Each row is a point on a landscape with many peaks, with its height.
From any point a climber steps to the highest of the 5 points nearest to it. It stops when none of these is higher. Distance is the straight distance between rows; heights are no part of it.
q_76 (h 0.53): [119 104 143 179 132 126 128 106 168 189 127 157 123 138 139 159 111 121
 129 124 128 133 117 135 139 146 126 114 140 188 163 122 136 152 179 133
 107 163  59 129 158 155  79 131  88  98 132 118 107 141 144 107 106  76
  91 126 155  93 135 126 121 127 102 139  94 144 165 124 178 123 112 117
 118 166 137 123 131 153 172]
q_617 (h 2.73): [127 133  86  97 153 193 168  83 134  80 124 112 102 156 133 100  64  88
  94 207 137 154  78 124  79 152  80 132 187 102 164 135 134  73 142 119
 140 109 221 134 159 121 171 105 154 121 135 191 111 153 111 123 143 187
  95 171 110 101  63 129 165 108 108 169 196  62  60 126 135 131 103 144
 175 114  96 151 108 124 124]
q_632 (h 5.25): [160 170 103  70 110 133 131  98 119  72 139 121 114 129 157 154 137 111
 106 184 133 153 108 162 102 142 126 152 155  91  76 125 106  87 133 127
 151 102 200 109 152 123 158 125 191 150 132 119 126 112 126 134 165 177
 150 164 104 143 128 142 155 139 102 153 140 139  87 115 111 153 130 130
 133 135 132 172 136  89 136]
q_468 (h 2.96): [134 138 153 116 103 148 120 110  91 127 137 126 143 135 133 116 110 146
  86 165 108  82 130 107  85 111 128 121 142 109 123 116 120 113 154  92
 141 110 164 122  95 127 161 127 104 144 145 131 147 138 121 122 151 129
 106 136 105 127 131 154 109 157 138 145 156 125  74 167 136 114 126 116
 126 116 110 127 148 143 123]
q_461 (h 4.88): [157 173 130 163 114  45 100 139  63 105 157 112 165  92  99 108 179 163
 145  87 100 104 156  97 137 114 111 182  86 128  96 131 123 101  93 144
 130 145 119  93 118 121 144 130  40 177  92 158 164 143 126 136 124 174
 208 127  97 174 153 118 138 139 123 163 149 124 160 187 102 146 139 127
 115 121 140 111 147 122  75]
q_150 (h 4.68): [161 168 167 140 118  81 112 126  81 123 153  96 135  88 120 116 146 179
 136 112  92  78 153 100  96 126 151 180  82  82  94 115 105  73 113 113
 147  95 163 114 113 118 156 119  83 173 131 151 185 143 117 155  95 168
 153 128  91 140 162 136 118 135 128 146 159 132 126 174 116 128 142 116
 118 134 125 141 142 161 112]
q_902 (h 5.18): [ 82 132  79 173 120  76 106 204  91 108 146  92 169 113  62 120 189 161
 127  69 131 157 168 101 173 116 128 121  73 174  90 135 114 144  74 165
  75 135 102 124  99 124 159 118  81 136 118 142 151  80 136 137 115 104
 196  90 105 191 136 112 126 120 159 114 107 111 203 146 138 145 158 138
  71  94 135  93 111 134 102]
q_418 (h 3.26): [113 138 189 120 116 188 159 146 131 152 133 126  93 153 117 150  81 139
  87 198 118  90 108 131 117 164 135  89 114 125 123 115 146 124 138 117
 163  91 188 128 114 111 100 145 128 146 128 127 158 149 115 108 152 148
  88 139 147 101 123 137 112 144 160 125 158 115  70 125 171 102 113 116
  91 107 107 149 105 147 163]
q_389 (h 3.88): [165 131 145 107 114 119 143 103 119 123 131 119 125 106 145  78 116 162
 111 157  85  64 144  87  76 113 130 164 154 101 139 123  98 108 110  87
 144  97 192 119 105 117 190 123  63 153 159 187 170 122 122 144 119 142
  95 128  95 113 132 137 128 158 167 141 183 100  39 189 121 117  94 127
 164 120  94 120 152 160  77]
q_505 (h 2.75): [105  68  98 138 118 117 122 127 166 175  79  98  90 153 114 144 137 125
 141  84 138 146 128 152 161 143 141 106 122 158 135 150 175 203 146 144
  83 161  17 143 165 148  96 130 112 106 117 111 116 106 136 147  91  90
 145 100 168 107 118 130 133 108 124 119  75 157 197 101 163 141 129 125
 135 117 137 131 137 116 168]
q_368 (h 3.73): [104 127 141 133 125 156 148 115 156 167 113 145 110 176 149 162  99 113
 102 177 141 116  78 146 130 187 115 118 137 133 143 128 174 123 171 111
 139 131 159 137 170 135 112 129 127 100 120 116 104 167 113 103 157 113
  80 158 152  88  99 113 165 144 118 135 142 131  82 116 189 147 135 139
 121 126 138 146 110 118 190]
q_146 (h 4.44): [159 164 134  80 108 127 153 103 124  84 154  82 127 130 152 139 113 157
 114 188 105  83 113 139  98 127 138 148 136  68  67 127  95 102 121 102
 151 135 220 116 127 106 166 103 175 171 123 139 170 128 124 151 156 183
 125 117  97 140 152 134 145 141 148 139 152 132  78 128 105 131 111 100
 113 110 111 171 134 145 130]
q_978 (h 3.75): [133 152 150  89 120 147 167 138 150 101 160 105 117 158 118 168 102 131
 115 195 144  97 105 153 112 150 139 112 113  70  62 103 130 109 117 115
 190 115 222 126 147 102 118 134 171 162 135 126 155 127 113 149 158 163
 116 132 123 126 123 126 117 127 150 118 159 149  97 112 123 122 137 131
 106 113  97 166 110 146 150]
q_257 (h 4.57): [126 149 105  56 121 138 145 132 148 102 149 117 105 144 141 149 148 112
 111 157 139 148 122 169 142 165 143 145 148 113  91 116 155 119 133 105
 157 124 173 118 168 122 122 119 178 151 145 103 108 116 112 137 146 144
 124 151 131 112 120 107 179 125 118 128 141 142 127  96 126 154 140 146
 123 155 155 182  97  88 163]
q_67 (h 5.19): [127 173 147 151 147  80 114 214  90  86 183  77 155 105  77 140 174 146
 165  86 112 103 136 111 183 114 142 165  54  90  54 123 100  91  97 148
 145 154 166 116  85 106 125  97 102 166  87 168 180 115 132 166 101 146
 179  64  90 168 170 111 104  97 185 114 123 128 194 135  73 110 144 136
  65 113 114 112 136 160 106]
q_664 (h 4.32): [154 129  95 146 116  85  72 138  89 130 119 144 168  89  99 106 157 143
 144  91 146 160 184 131 146  91 116 150 128 159 141 143  96 159  97 170
 118 138  52 103 115 136 152 140  77 132  92 119 123 118 139 119 132 149
 215 137 105 173 148 129 151 134 129 118 105 132 163 173 103 166 136 129
 154 137 161 103 129 113  53]
q_984 (h 2.53): [110 136  99 122 165 193 172  83 150 107 127 145  97 176 169 118  61  77
 103 189 127 150  69 144 105 172  67 125 166 117 199 124 162  87 157 128
 135 138 189 164 177 115 148  97 156 108 118 178 102 165 103 118 155 159
  71 180 141  94  54 121 171 106 120 176 176  74  60 109 165 154 115 135
 168 122 103 136 112 118 157]
q_627 (h 5.06): [126 161 179 124 114 112 127 193  98 121 182  84 163 106  80 134 129 159
 138 121  90  71  98 105 135 124 163 142  79  97  69 122 115 100 105 131
 174 107 178 131  92  97 133 140 128 165 129 152 188 132 143 177 111 144
 147 122 102 136 181 133  63 121 193 109 144 110 148 131 127  85 139 128
  81 101 116 138 132 163 101]
q_791 (h 2.76): [114 123 176  98 114 184 159 132 151 135 120 142 113 132 122 112  73 129
  89 172  77  78 115 102  80 123 106 107 178 119 150 120 104 150 143  81
 144  87 196 128  92 101 168 129  91 137 133 171 148 160 121 141 126 128
  67 145 110  89  83 138 139 136 172 126 202  62  13 137 163  90  90 120
 158 107  86 132 101 157 100]
q_460 (h 6.33): [182 153 139 152 103 103  90  84  79 139 134 151 148  88 140  72 133 150
 118 121 127 120 145 111  62  73 116 157 133 120 163 120 125  98 146 133
 125 127 121 124 100 127 183 139 115 145 147 125 128 119 140 119 149 142
 156 155 107 144 130 160 110 172  99 164 127 150  98 183  94 134 131 118
 163 140 129 121 179 123  67]
q_270 (h 6.09): [130 110  73  67 112  94 131 189 197 126  94  55  74 178 120 131 138 103
 145 101 160 123 137 179 201 168 137 133 113  98  89 148 182 174 121 113
  79 126 108 119 150 129  84 107 164 142 101 120  91  81 123 159 114 106
 136  93 163 122 101 107 133  80 146  76  91 176 172  68 117 160 132 140
  92  54 151 161 118  98 192]
q_584 (h 4.58): [110 107 106 133 161 185 169  53 128 140 123 176 113 162 181  89  90  83
 114 150 127 152  48 120  83 113 105  95 183 133 200 130 138 110 159 137
 106 108 165 164 129 137 150 101 136  99 162 143 110 169 113 110 152 131
  56 143 147 108  58 135 132 150  83 141 161  77  48 129 138 100 128 120
 190 128  81 117 173 133 142]
q_579 (h 4.52): [107 102 124 166 157 194 166  48 136 149 107 202 103 158 223 107  79  82
 132  99 127 142  37 124 109 128  69 125 152 121 223 131 140 117 164 129
  93 115 144 177 151 133 117 104 131  73 150 127 101 191 114  89 154 108
  25 154 153 110  74 139 180 119  87 155 156  87  95 120 133 112 112  97
 198 131 112 128 157 114 174]
q_678 (h 5.98): [132 154 139  76 159 127 134 182 211  74 142  90 121 149 108 185 117 106
 140 127 156 132 103 145 162 137 172 162 112  82  33 135 144 122 107 124
 146 140 174 112 140 128  74 104 186 161 113 135 136  97 130 149 146 121
 105  96 140 134 127  94 108  92 156  71 127 162 146  68  74 126 140 164
  75 114 127 143  90 137 146]
q_506 (h 1.94): [127 151 192 156 108 133 122 143 103 152 156 129 149 117 100 153 131 133
  93 141 107  98 136  96 109 134 138  89 121 139 136 103 136 119 138  97
 157  96 139 125 111 129 127 162  75 117 142 137 168 150 136 136 120 109
 126 135 131 113 146 137  59 141 138 123 142 117 122 164 147  90 117 137
 100 122 124 138  92 149 117]
q_780 (h 5.24): [ 89 157 141 138 170 117 120 241 133  97 165  52 147 109  69 155 135 138
 161  75 142 114 132  87 178  91 155 162  63 101  72 144 133 131  94 167
 107 131 157 130  63 105 100 113 147 150  97 177 162  84 123 162 108 102
 150  84 101 169 154 107  72  84 216  82 129 132 180 104  75  97 125 154
  47  89 119 127 107 173 123]
q_814 (h 4.50): [151 154 129 101 113 109 104 102 111 129 126 136 156 109 126 124 151 139
 100 152 129 146 147 123 113 115 151 143 154 136 114 124 120 127 143 149
 142 112 113 122 109 139 148 137 130 155 132 109 131 106 140 121 133 138
 156 140 125 131 161 149 125 151  92 129 123 172 113 142 103 141 139 130
 147 145 163 133 137 105 100]
q_958 (h 2.74): [111 114 103 119 123 133 126 135 176 161 111 122 101 194 155 173 135  95
 124 121 138 128  83 185 167 176 114 142 153 140 137 126 169 160 173 107
 111 160 106 136 172 146  90 109 141  87 124 104 100 131 135 133 110  90
 114 126 163  73  89 114 173 116  95 130 106 155 147  85 159 150 143 123
 102 144 134 190 102 104 168]
q_702 (h 2.02): [135 134 161 188 133 155 118  80 115 176 137 197 162 105 145 121 112 140
 116 118 125 160 141  91  89  93 140  89 139 164 157 111 115 104 151  87
 113 140  86 152 112 135 126 136  95  99 166 124 108 155 135  93 122  90
 111 137 135 141 126 137  95 168  86 134 105 142 132 150 132 122 115 112
 158 164 116  94 150 132 143]
q_455 (h 2.93): [158 124  98  82 127 106 153  49 122  79 121 115 122 127 174  46 132 140
 127 166 128  99  80  92  81  99  84 170 185  82 156 120 111 105 126 110
 130 107 186 111 124 124 194 111 131 136 150 188 113 119 119 134 145 179
  61 137  83 122  97 160 168 149 148 176 181  73  14 145  96 116  83 115
 175 111  67 118 167 127  49]
q_742 (h 1.62): [147 126  85  73 119 120 124  95 153 133 105 155 110 133 165 119 155 101
 125 121 135 161 114 167 156 145 133 143 155 146 154 121 123 139 157 136
 129 118 107 131 152 143 129 127 182 121 124  75  81 142 154 107 124 130
 154 146 143  95 119 112 150 126  88 114 110 143 122 101 127 166 130 131
 171 180 169 151 133  99 142]
q_470 (h 2.83): [126 128 122 117 127 124 113 104 138 153 123 143 141 121 124 147 140 121
 112 127 134 153 133 141 124 129 159 125 155 154 148 123 128 140 150 142
 127 143  72 136 142 139 129 133 121 137 142  96  99 126 143 102 119 116
 141 150 141 120 143 130 133 137  93 130 102 160 156 137 125 132 134 141
 153 180 140 117 121 119 122]
q_556 (h 6.85): [130  98 152 176 141 185 157  52 118 163 122 208 143 137 177  67  88 113
 115 107 125 149  97  87  64  90 102  74 164 141 204 110 136 119 143 103
 113 138 122 177 103 126 145 127 130  82 187 137 110 164 123  89 136  81
  46 127 157 132  79 160 127 169 107 138 135 105  79 140 143  82 109  93
 198 122  89  83 184 133 116]
q_287 (h 5.05): [127 161 121 152 121  62 110 202  85  90 153  78 156  96  83 122 171 164
 164  74  99 127 150 121 183 111 143 171  64 128  72 139 115 122  86 178
 129 125 138 106 108 125 144 119  88 165  92 159 166 104 129 148 107 141
 206  90  86 202 182 108 135 114 150 117 136 127 182 139  89 124 146 137
  85  95 142 113 118 129  83]
q_743 (h 2.72): [139 116 121 184 116 131  89  99 115 154 151 206 173  82 120 112 155 146
 146  76 139 183 176 115 112 109 111 120 124 158 181 138 112 144 101 119
 108 165  53 136 120 144 136 150  89  95 151 101 106 143 140 111  90 103
 163 158 137 166 133 142 131 148  98 118  78 150 182 165 133 131 126  93
 175 165 160  85 133 133 107]
q_599 (h 4.13): [126 136 137 116 128 141 151 121 156 139 119 148 123 156 141 148 127 127
 106 166 140 137 110 138 121 159 136 110 151 153 115 115 158 117 151 116
 136 123 146 134 151 134 111 140 132 134 130 102 118 139 131 117 144 120
 114 146 143 102 135 122 130 129 100 131 145 143 115 123 149 128 142 141
 125 157 141 137 112 128 148]
q_699 (h 3.35): [146  66  71 129 116  79  82 116  84 124  75 169 113 113 131  72 146 122
 165  70 137 153 218 155 153 106 136 147 141 146 178 141  96 175  66 179
 104 125  21 125 136 140 132 129 133 107  98  81  95 132 146 122  99 150
 179 140 150 141 148 149 141 111 132 103  54 126 182 107 122 172 119 120
 186 164 177  97 146 127  95]
q_367 (h 5.53): [131 145 120  76 154 106 103 209 167  66 140  73 114 120 102 164 154 136
 153  83 157 147 159 145 153  96 168 170  79  86  56 132 118 133 104 147
 136 127 149 109  91  84  94  96 196 159  99 155 153  66 126 173 122 142
 148  73  95 174 151  90 111  64 183  81 118 157 188  85  57 140 149 146
  85  84 137 124 124 123 128]
q_29 (h 5.22): [173 151 104  83 107  78 111 126 108  93 119 130 108  99 119 129 166 121
 153 137 120 159 173 159 150 102 125 171 143 125  97 142  81 139 112 150
 156 112  87  87 133 139 129 134 153 159 100 105 108  99 142 135 147 184
 189 135 102 126 160 147 147 128 104 110 121 132 128 114  90 179 130 142
 159 147 173 135 145  99  77]
q_359 (h 5.76): [114 103 103 123 132  91 113 192 147  95 129  87 140 129  76 141 153 131
 150 114 132 147 165 123 165 137 177 124 120 154  83 134 145 146 115 162
 118 111  98 118 131 127 113 115 126 144 124 126 123  81 150 137 118 106
 170 102 127 133 156 110 124 105 116 105 109 152 197 131 116 140 151 136
 102 103 147 126 100 117 102]
q_850 (h 3.14): [171 125  95 101 114 101 100  65 103 141  95 172 118  90 142  86 139 129
 131 123 149 181 153 133 121  83 121 157 152 133 180 145  92 126 121 154
 117 133  76 119 112 122 162 155 172 120 118  55  88 133 140 109 128 150
 159 170 140 126 143 172 128 147  84 126 113 140 115 120  98 168 104 136
 178 205 165 122 162 110  81]
q_935 (h 2.52): [120 140 229 113 100 161 130 161 121 143 149 109 114 125  84 136  95 151
  99 162  78  49 129 103  82 148 129 102 126 120 117 107 118 139 136 100
 159  91 180 115 104 105 138 145 100 142 137 147 179 162 139 148 128 137
 121 139 126 101 143 144  82 151 172 121 164 114  74 139 156  80 122 116
  99 101 115 144 123 158 130]
q_609 (h 3.66): [118  62  39 176 117  97  73 148  72 126  92 153 125 100 106  82 165 149
 168  82 166 155 225 144 162 125 135 108 101 171 134 156 113 174  47 176
  83 123  34 129 144 150 129 149  93  91 119  77 112 124 154 121  95 149
 200 121 129 181 131 131 139 114 153 108  65 113 199 135 147 156 138 135
 141 130 171  73 138 105 108]
q_883 (h 1.71): [142 103 107 116 109 119 112 105 189 153 106 144 116 165 159 138 155 123
 145 114 142 154 109 172 164 151 137 135 150 155 167 127 158 166 160 134
 105 127  59 137 166 151  86 130 126 110 126  80  96 143 145 117 108  89
 132 127 151  97 123 109 142 119 102 131  86 159 156 106 150 146 134 111
 141 174 150 158 120 124 176]
q_987 (h 4.60): [100 113 113 145 150 180 132  66 160 166 114 154 102 186 187 172  90  81
 131 115 137 135  36 181 155 173  63 123 126 132 202 135 167 120 185 121
 116 151 148 160 195 135 137 108 130  49 115 111  92 178 101 106 158 118
  86 149 140 100  72 113 178 117 105 172 135 115 109 113 188 153 135 133
 153 158 147 151 125 114 201]
q_613 (h 2.28): [117 128 173 115 129 164 156 114 127 158 116 154 119 145 130 133  95 131
  95 188 118 108 120 131  94 136 137  93 137 151 149 115 142 108 150 109
 136 102 152 140 118 136 119 155  99 133 146 113 138 166 108 103 137 112
  77 132 140 100 119 134  96 158 121 139 138 114  63 141 163 120 132 148
 129 130 117 131 117 137 156]
q_976 (h 4.94): [134 113 100 102 131 160 147  43 103 121  98 170 129 118 189  79 114 105
 131 153 143 159 100 125  94 116 105 129 172 116 197 135 127 101 137 133
 113 137 137 137 123 114 172 119 181  86 154  96  64 144 141  88 145 138
 101 166 134  94  95 166 139 142  93 153 128  97  68 117 104 128 136 127
 204 162 120 117 184  98 121]
q_489 (h 4.16): [148 151 138  81 120 118 134  90 111 106 135  99 131 125 157 111 125 153
 103 175 111 119 106 114  87 113 123 138 175  81  97 131 121 101 147 104
 132 106 206 112 114 139 189 134 138 167 145 129 143 109 133 135 154 182
 127 159 103 141 115 151 130 151 113 150 145 130  63 136 105 128 120 129
 147 117 107 151 154 125 117]
q_4 (h 5.10): [162 179 125 118 144  59 103 170  82  77 141  88 137  79 124 109 167 134
 183  82 102  89 154 133 162  92 137 205  79  99  46 132  99 115 105 165
 162 160 127  89 116  81 124 100 132 184  56 162 159 115 123 172 100 189
 210  94  77 181 163 123 150 121 124 140 137 148 166 148  67 134 149 123
  81 113 129 138 152 124 102]
q_844 (h 5.52): [149 159 140 107 120 100  97 160 121  86 145  87 148 117 107 155 146 151
 145 126 111 108 127 128 134 108 154 155 118  86  60 128 105 123 127 136
 180 129 150 112 107 120 123 130 155 180 122 134 161 122 120 156 135 164
 178 116  89 164 163 129 115 133 111 124 131 171 139 133  88 131 149 128
 104 116 143 158 126 119 107]
q_569 (h 2.12): [145 108 105 127 125 107  96  91 136 150 101 175 130  89 145  90 161 124
 146  98 137 176 186 168 152 105 154 134 149 147 182 139  98 158 114 139
 112 150  35 124 133 132 131 135 136  90 130  75  90 132 141 106 108 122
 158 148 140 130 133 153 128 135  98 111  81 135 172 121 126 146 118 119
 186 187 166 118 138 115 109]
q_445 (h 3.60): [102 102 160 158 170 209 175  90 142 179 104 186  99 168 194 132  62 110
 135 151 124 104  72 133  85 153  73  90 147 151 196 131 143 129 167  98
 107 131 137 167 131 140 113 123  91  65 149 144 118 189  97  84 142 120
  23 134 144  90  82 131 153 123 130 152 150  69  58 115 176 101 112 112
 135 124  87  94 125 142 166]
q_412 (h 4.51): [122 149 130 179 121  94  86 140 107 132 142 132 195  89  91 151 171 134
 115 107 136 144 155 109 127 104 117 103 117 173 134 140 132 113 113 132
 124 157  92 123 107 168 141 147  52 110 127 138 139 127 133 132 100 104
 183 118 116 150 152 116 104 146 119 132 111 134 185 178 141 125 137 127
 123 128 144 102 112 143  99]
q_636 (h 0.87): [105 133 192 170 136 153 142 146 161 190 112 137 113 148 119 182 100 133
 121 169 108  74 122 122 118 149 129  88 114 168 146 106 161 131 161 105
 154 143 114 131 135 133  71 175  97 104 120 126 135 140 114 115 139  87
  87 132 164  77 131 123  91 135 138 135 142 124 123 138 167  89 135 142
  72 138 109 110 107 133 160]
q_626 (h 2.08): [101 104 145 192 138 121 129 150 138 163 130 131 158 128  97 166 135 126
 125 107 140 131 139 101 150 141 145  81 131 185 145 126 149 141 136 118
 111 147  41 141 146 156  81 143  59 107 135 127 122 131 132 132  90  65
 128 114 151 121 156 114  97 123 132 135 101 132 185 142 160 106 134 120
  84 137 106  91 109 172 149]
q_366 (h 6.44): [102 132  90  78 141 147 152  81 126 118 116 150 100 150 172 119 121 100
  97 168 147 151  90 145 122 134  96 130 165 130 172 118 128 103 154 132
 113 129 175 152 137 128 143 117 156 104 137 111  90 130 129  95 167 151
 105 177 141 112  95 124 151 132  96 153 149  99  83 127 139 133 131 143
 160 151 135 141 123  84 146]
q_809 (h 1.07): [122 130 196 195 138 164 139 106 130 216 121 156 116 137 166 180  83 137
 129 144 125  86 118 122 109 155 125  92  95 168 184 120 126 151 169  82
 135 151  82 151 140 131  84 163  73  85 134 122 101 167 102  97 110  74
  58 133 164 100 133 118 112 140 111 146 118 134 133 131 196  90 144 117
  87 140 104  99 120 160 173]
q_638 (h 5.47): [128 157 147 102 153 101 122 205 153  76 173  76 146 124  96 171 156 124
 158 113 141 122 120 101 144 111 160 144  79  79  57 115 120 129 109 139
 169 137 166 127  98 120 108 123 155 162 119 146 177 102 132 164 139 128
 151  87 104 151 165 117  94 115 170  86 123 151 172 109  67 109 144 137
  80 106 109 151 106 136 112]
q_716 (h 5.00): [172  90 135 171 132 155 145  63  92 139 121 185 151 115 162  37  85 120
 125  84 109 129 101  71  61  71  99 101 178 109 188 107 118 109 109  95
 121 139 116 140  98 117 191 134 125  96 204 164 133 129 137 130 124  88
  74 119 136 122 105 166 119 169 127 141 142 102  69 157 112  84  88  79
 214  98  94  67 198 123  74]
q_926 (h 5.17): [ 77 112  98 160 132  91 121 203 102 117 141  68 175 117  61 130 185 156
 112  69 122 147 161  99 188 109 138 102  60 161  69 130 137 133  86 171
  80 134 125 115  97 121 129 121  93 155 121 154 155  68 125 130 114  78
 160  93 116 189 165  97 112 102 171 121 119 116 196 140 121 113 151 147
  47  92 120 108 103 155 114]
q_353 (h 5.13): [ 88 119 139 145 166 109 128 221 151 110 145  60 136 146  69 149 135 132
 149  98 135 121 149 101 173 131 154 117  96 140  85 146 149 145 113 137
 114 122 130 132 111 131  90 124 137 135  99 158 155  78 132 147 125  80
 125  81 136 134 151  87  94  79 177  78 123 129 195 120 114 104 134 166
  55 103 129 113  95 162 127]
q_210 (h 4.79): [ 52  81 127 211 127 107 135 205 135 160 140  68 125 122  69 151 150 139
 125  85 136 121 163  80 184 141 161 115  76 173 111 155 167 147 105 133
  80 140  88 119 109 136  90 145 116 122 121 142 128  67 122 143 120  72
 132  82 146 130 141  96  94  84 170 113 114 130 192 114 131  97 141 168
  38  92 120  97  89 144 137]
q_374 (h 2.82): [ 96  91 102 194 133 101 103 158 114 144 135 145 162 115  91 148 153 136
 120  77 153 155 180 115 152 133 141  85 115 193 141 133 130 162  86 141
  87 163  48 148 154 159  97 135  63 107 143 125 120 119 141 115  98  87
 149 103 131 146 146 113 128 125 132 125  81 122 212 148 182 115 137 115
 114 120 138  80 120 150 138]
q_245 (h 5.65): [147  83  58  69 114  86 117 162 142 110  77 107  80 146 124  91 175 109
 158  97 148 135 196 179 182 151 145 115 106 114 104 130 133 172 106 145
  93  94  61 119 149 162 110 134 172 131  98  96  97  93 142 133  96 124
 183 103 156 110 130 126 118  90 136  82  87 157 193  99 108 190 152 146
 143  89 181 133 114  88 131]
q_841 (h 4.85): [128  71  50  95  96 102  98 125 148 149  68 101  86 153 125  91 148  98
 153  66 149 142 161 171 180 136 151 102 118 118 142 146 128 215 115 142
  76 117  33 147 157 161 126 130 160 110 107  89  99 121 156 129  91 123
 177  94 163  99 121 127 115 102 151  97  60 154 209  92 137 172 136 138
 163 120 156 154 143  87 189]
q_129 (h 5.45): [105 120 172 166 155 111 154 192 147 138 132  95 136 123  71 172 135 132
 123 124 125 110 124 100 167 158 150 109  97 155  93 134 168 143 138 134
 146 130 115 115 128 143  87 148 124 144 116 126 149  94 135 146 124  95
 103 115 158  93 155 113  95 120 165 106 120 145 155 112 128 105 138 151
  75 133 122 145  68 151 134]
q_640 (h 2.66): [112 123 156 103 117 211 170 151 168 105 162 116  94 158 115 149  58 130
 116 217 115 104  99 144 115 166  93 104 145  91 134 130 105 131 122 122
 173 135 224 125 144  88 146 114 149 142 109 182 175 161 124 156 141 172
  74 143 117  95  77 120 183 127 190 148 207  61  41 102 185 108  76 119
 111 104  88 165  78 177 119]
q_360 (h 4.42): [159 122 143 197 121 143 113  58  79 169 139 207 172  82 148  66 118 140
 136  63 120 152 139  78  72  79 104 101 142 116 197 121 116  92 109 115
 116 164  93 145 104 122 157 139 135  88 194 123 103 134 135  95 120  93
 106 145 131 158 124 169 109 177  79 143 124 122 132 180 127 120 103  83
 202 146 120  70 173 125  93]
q_346 (h 4.59): [154 140 104  80 122 113 127  54  96 119 116 159 132 127 172  94 125 119
 125 162 153 149 115 130  91 101 107 166 163 127 164 130  99  88 136 129
 114 115 160 117 120 122 178 129 180 128 141  96  98 109 121 108 166 160
 139 162 122 139 120 168 139 142  85 156 125 107  72 127  96 144 121 149
 179 162 138 147 179  82 101]
q_548 (h 6.52): [131 114 174 197 131 166 135  81 131 177 136 187 143 122 167 135  98 118
 130  93 118 151 136 109 105 120 135 104 123 165 165 115 133 128 161 107
 126 147  61 145 145 161  98 150 104  90 178 125 109 158 122  90 102  77
  86 130 140 135 127 122 103 142  89 131 106 144 171 143 163 106 114  97
 154 177 118  85 124 144 169]
q_941 (h 5.08): [107 102  98 126 140 175 144  57 135 154 109 179 123 155 204 112 107  80
 122 105 135 155  59 168 126 145  62 138 157 126 227 124 136 138 178 147
  74 135 142 164 166 118 130 101 175  60 130 100  78 170 128  91 147 124
  96 161 128 112  85 126 167 109  92 165 138 110  97 107 146 148 137 116
 187 184 146 156 146 100 188]
q_794 (h 6.53): [180 176 139  83 112  99 117 106 102  87 127 111 130  94 147 137 139 146
 163 158 113 118 141 163 118  94 119 178 130  73  69 142  79 106 122 123
 157 120 150  91 125 127 144 134 179 181 105 118 142 118 133 161 149 221
 184 132  82 155 163 150 166 128 103 158 130 163 108 122  63 164 121 110
 121 130 141 166 178  90  93]
q_246 (h 4.83): [133 143 150 115 134 125 126 159 152 118 141 113 145 125 110 172 154 138
 121 155 123 132 119 141 145 129 162 141 132 124  80 133 135 122 134 136
 158 119 143 118 114 125 108 135 143 159 120 119 145 131 123 133 151 125
 140 107 114 123 150 110 118 138 125 124 132 152 137 116 113 122 144 151
 115 115 143 156 109 114 122]
q_779 (h 4.31): [102 147 192 111 128 159 149 182 165 123 142 109 121 135  90 159 123 143
 113 169 133 100  95 124 132 166 134 123  90 108  79 115 160 118 141 132
 185 139 198 105 136 112  77 143 164 158 122 101 155 132 118 137 162 116
  96 128 149 101 148 100 102 128 147 104 150 143 106 101 135 112 127 141
  83 127 109 168  82 150 148]
q_772 (h 4.26): [ 83  68  57 171 115 101  90 154  94 130 111 127 143 114  84  96 155 149
 148  71 163 162 197 130 165 149 133  92  96 174 143 153 124 167  64 175
  70 144  31 136 153 142 118 134  94  90 137 105 110 108 148 116  61 106
 183 108 112 177 144 111 139 117 145 116  60 117 213 132 156 124 151 121
 117  96 146  71 138 135 130]
q_960 (h 5.31): [180 163 103  89 128  88 103 176 120  61 104  93  92  83 130 138 170 120
 194 110 117 129 188 173 177  89 128 183 113 101  58 137  63 140  97 136
 174 117  96  66 110 114 109 125 181 179  79 130 147  84 115 182 132 200
 214 108  93 159 155 130 168 101 111 116 112 166 164  93  44 161 128 127
 103  90 167 127 154  87  75]
q_838 (h 4.21): [116 154 128  87 120 156 147 106 131 106 146 123 128 144 127 144 121 130
  94 206 131 133 103 139 101 149 126 123 161 117  87 122 131 104 142 117
 161 106 197 123 129 128 147 109 164 144 132 122 131 127  99 116 169 154
 118 148 147 128 126 129 133 149 109 145 155 139  68 125 141 138 130 132
 137 125 124 167 112 112 146]
q_644 (h 3.27): [116 134 132  98 139 171 184 110 141  91 141 116 123 152 138 136  79 121
  98 208 118 113 106 129  92 158 111 114 170 106 118 116 130 102 138 108
 156 101 220 121 137 114 166 116 146 135 114 162 148 159 104 124 161 174
  97 154 133 117  92 130 157 139 148 141 171  98  51 127 154 129 103 124
 129 124  87 155 107 141 139]
q_714 (h 6.61): [115 116 118  97 150 101 134 187 186 112 123  78  97 158 107 150 142 136
 139 112 149 136 128 134 167 154 167 140 128 113  82 132 168 161 124 128
 126 136 131 113 144 125  78 113 165 153 109 141 126  87 136 158 123  97
 115 102 163 105 118  94 124  99 142  86 128 169 163  91 106 144 146 139
  87 100 141 147  87 114 151]
q_69 (h 2.70): [132 124 182 196 118 190 140  88 123 201 109 200 121 111 160 144  74  99
 118 124 121 109 123  96  55 122 122  87 116 156 189 120 120 131 147  79
 123 131  92 182 103 134  96 142  75  78 167 131 112 164 115 101 120  81
  51 125 157 125 101 142 103 150 110 128 121 112  92 153 174  94  92 108
 136 148  98  71 131 152 163]

For each start below, name the point where the climber stops.
q_67 | q_714
q_935 | q_714
q_506 | q_714
q_640 | q_794
q_461 | q_794
q_468 | q_794
q_791 | q_794
